Each scene shows the same named points in several views. A view is turned or mirrored, and shifted as a whole, has a little noise and may leave points out.

Scene 1
View 1
Q_412: [  2  12  15  13   1 -20 -13 -17 -21  -4  10 -15  -4 -11  -5  12  -9   3
 -14  -9  12 -10  -7]
Q_967: [ -7   2  14   7  -5  -5  -2  -9 -10   8   0  15   3  -7  17  16 -17  18
   4   2  19  10   4]
Q_845: [  0  15  15  12   1 -21 -12 -15 -19  -4  10 -14  -2  -8  -4  14 -11   4
 -16  -6  16 -10  -7]
Q_44: [  0  -1  14   3   2   1  -2  -6 -18  12   7 -11  -5 -12   7  11 -14   9
  -3 -14   6   3  -3]
Q_968: [ -3  22  28  38  -5  -9 -12 -18 -21 -17   4 -14  -4 -17  16  16  -7  28
 -11  -7   5   2   8]
Q_161: [-10  37  20  16   3  -3  15  10   0  -9   5  -2   7  -5   5   1 -15  15
 -11   5  14 -15 -12]
Q_320: [  3 -14   3 -19   4   1  -3  -2 -20  27  11 -13  -7  -9  -7   9 -17  -5
  -4 -22   9   1 -12]
Q_159: [-12  12  15   7  -3  -8   6  -5   2   4  -1  28   9  -1  17  11 -17  15
   4  15  24   2  -1]
Q_51: [  3  17  15  23  -3 -35 -28 -28 -29 -19  13 -18  -3 -14  -3  21 -11  10
 -20  -5  25  -8  -2]
Q_535: [  9   6   8   5   0 -11 -17 -12 -35   1  20 -36 -11 -15  -8  14 -17   8
 -18 -27  12  -4 -10]
Q_480: [ -9  -5  17 -10  13   0  16   1   5  26  -5  11   2   0  -4  -3  -2 -19
   2  -1  -3 -14 -16]
Q_663: [  3   8   5  -9  -2   1   0   5 -22   9  19 -15  -3 -10  -2  10 -27  14
  -9 -15  25   2 -12]
Q_507: [ -5  12  11   2  -5  10   9   7 -13   9   7   2   2 -10  15   9 -25  23
   3  -4  18   9  -2]
Q_415: [ -2   7  15   7   2 -13  -5 -11 -13   4   5  -6  -2  -6  -1  10  -9   1
 -10  -4  11  -9  -9]
Q_42: [ -4  -5  11  -5   5 -11  -1  -9  -7  16   2   6   0  -2  -5   7  -9  -9
  -4  -2  11  -8 -11]
Q_477: [-11  31  19  11   4  -7  16   8   2  -4   3  12   9  -2   6   1 -16  10
  -7  11  20 -14 -12]
View 2
Q_320: [  9  -7  13  10 -15  24  14 -10 -27  -1  17  -6  13  23   2 -22  10 -22
   1   6  10   6   3]
Q_663: [ 11   7  16  18  -9  27   2  -8 -24  -3  12 -12   0  12   5 -20  -3 -21
  -6 -12   8 -18  -6]
Q_161: [  2   8  13  15   9   7 -14   3 -13 -13   4   0 -20  12   5   2 -21   3
  -5 -19  -1 -30 -16]
Q_415: [  7  -6  11   5   6  10  -9  -9 -19   2   6   0 -13  12  -3  -7  -1 -15
  -8  -4   1  -5   5]
Q_968: [ 18  22   1  23  12  -2 -32 -25 -16  -1 -15  -9 -21  10 -14  17  -6 -19
  -5 -15   7 -17  12]
Q_412: [ 17  -3   2   3   9  13 -13 -15 -26   0  -1  -3 -15   5  -2  -5  -4 -23
  -8  -2   1 -12  14]
Q_967: [ -3  12  25  19   0  11 -16 -11  -4  12   6 -12 -13  17 -11  -6   8 -16
 -15 -22   6   8  -1]
Q_51: [ 24   3  -2   2  17  17 -27 -24 -31   8  -7 -10 -24  -7  -7  -7  -5 -35
 -17  -7  -2 -22  20]
Q_845: [ 15  -1   4   3  10  14 -16 -14 -24   1   0  -4 -16   4  -3  -6  -5 -23
 -11  -5   0 -15  11]
Q_480: [-12 -21  19  -1  -1   5   8   7  -8   1  18  14  -3  32   1  -9   8   4
  -1   7   1  19  -6]
Q_507: [ -1  18  26  28 -10  15  -6  -5  -8   1   9 -13  -5  21  -5  -7   0 -10
  -7 -23  10  -7 -11]
Q_159: [-12   6  32  13   8   7 -19   2   5  14  10  -7 -23  16  -9  -4   3  -6
 -20 -27  -2   6 -12]
Q_535: [ 28   3  -4  12  -4  24  -2 -22 -39  -7   0  -9   2   6   3 -13  -2 -32
  -1   3   9 -21  14]
View 3
Q_161: [ -3   7 -21  -1 -24   0   8  -6   2   2 -15 -14 -22  -4 -12 -11  -3  -4
 -12 -20 -18 -34   0]
Q_967: [  2  13  13   7 -21  15  16 -13   3  -4 -12   5  22  -3  -9  -7   1  11
  -4  -3 -19 -25   0]
Q_51: [  1  30   6   4 -38  -7 -10  -6  21  23  -9  17 -17  -6   4  -3   3  15
  -9 -19 -25  14 -15]
Q_44: [  2  -2  11   5 -24  10   6 -12   1  -3 -14  -9  14   6   1 -10  -7   4
  -5  -7   1  -6  -8]
Q_507: [  2   2   2   0 -12  13  17 -19   3  -7 -16  -6  13   7  -9 -10  -7   7
  -7  -8  -6 -35   5]
Q_477: [ -6   9 -15   0 -24   4   8   0  -6  -6  -8  -5  -8 -13 -19  -5   3 -10
  -7 -14 -27 -37   5]
Q_320: [  4 -16  13   0 -15  10 -11 -10  -4 -18  -7  -7  24  13   9  -1 -19  -8
   0  -4   9   2   1]
Q_415: [ -1   3   5   5 -29   6  -4  -3  -1  -1  -7  -3   4  -5  -1  -6  -3  -4
  -5 -10 -12  -3  -6]
Q_412: [ -1  12   2   5 -38  -1  -8   1   6   9  -9   0 -12  -7  -1  -8  -1   0
  -7 -15 -14   7 -16]
Q_845: [  0  11   3   3 -33   0  -7  -4   9   9  -9   3  -7  -2   2  -5  -3   3
  -7 -14 -13   4  -9]
Q_42: [ -4  -2   8   4 -29   9  -6   2  -8 -15  -2   1  20  -7  -4  -1  -3 -11
   1  -2 -12  -5  -1]
Q_480: [ -8 -15   2   8 -29  15  -3   8 -26 -26  -2 -15  24 -12 -12  -6  -3 -27
   2   2  -9 -14   0]
Q_159: [ -3  18   4   4 -24  16  18  -6  -2  -8  -8   9  18 -12 -20  -5   7   2
  -3  -3 -30 -37   6]
Q_663: [  4  -3   1  -5 -10   2  -6 -16  10  -6 -12  -3   3  15   4  -2 -18   2
  -5 -14   1 -15   6]
View 4
Q_161: [-14   9  17 -12  -3  -4  -6   9  -1 -24   5   6  -1  -5 -26  21  21  24
  -3  18  -9  -8  14]
Q_42: [-14  10  -1  -3 -11  -3  17  -9  -2  -7   8 -21  -7 -14 -10   8  -6   5
   1   3   6  -3 -12]
Q_535: [-15  33   5  12  14   4  11  10   0  -6   3  10  -7  11   6   6  -8  13
 -21  15  -4  21 -16]
Q_51: [  0  19  13   9  30  -8   5  13   2  -7  21  11   6  15   7   8   9   1
 -11  17  25   5 -11]
Q_967: [  5   3   7 -14   2   8   6   5 -21   4  15  -7  -7 -25 -10   5   1  13
  11   7   9  -4  -3]
Q_845: [ -7  18   8   3  12  -6   7   5   3 -10  14   1  -1   4  -2   9   5   5
  -8  13  11   3  -6]
Q_44: [ -6  21   1   0  -3   5   9   4 -14  -1   5  -2 -13 -11  -3   3  -6  10
  -1   9  -8  10  -7]
Q_477: [-11   0  15 -17  -9  -5  -1   2  -2 -20   9 -10   1 -13 -26  21  19  20
   4  10   2 -18  10]
Q_507: [ -4   7   9 -17  -5  16   2  11 -21  -1   4  -2 -10 -23 -18  10  -2  29
   4  10  -8   3   2]
Q_320: [-20  22  -4   3 -11  12  21  -6  -7   0  -1 -17 -14 -11  -3   4 -24  16
 -10   3  -9  16 -21]
Q_968: [ 11  22  11  -2  18  -8  -8  18 -17  -6  14  25  -3  -5   4   1  22  -2
   4  20  -1   4  11]
Q_663: [-14  17   9  -5   1  16  10   8  -7  -4   2  -2  -7  -2 -13  15 -12  33
 -13  11  -3  12 -12]

Which points are out of place in each view (at most two, in the order of its rows)? Write none if all are in place.
view 1 -> Q_161
view 2 -> none
view 3 -> Q_51, Q_412
view 4 -> none
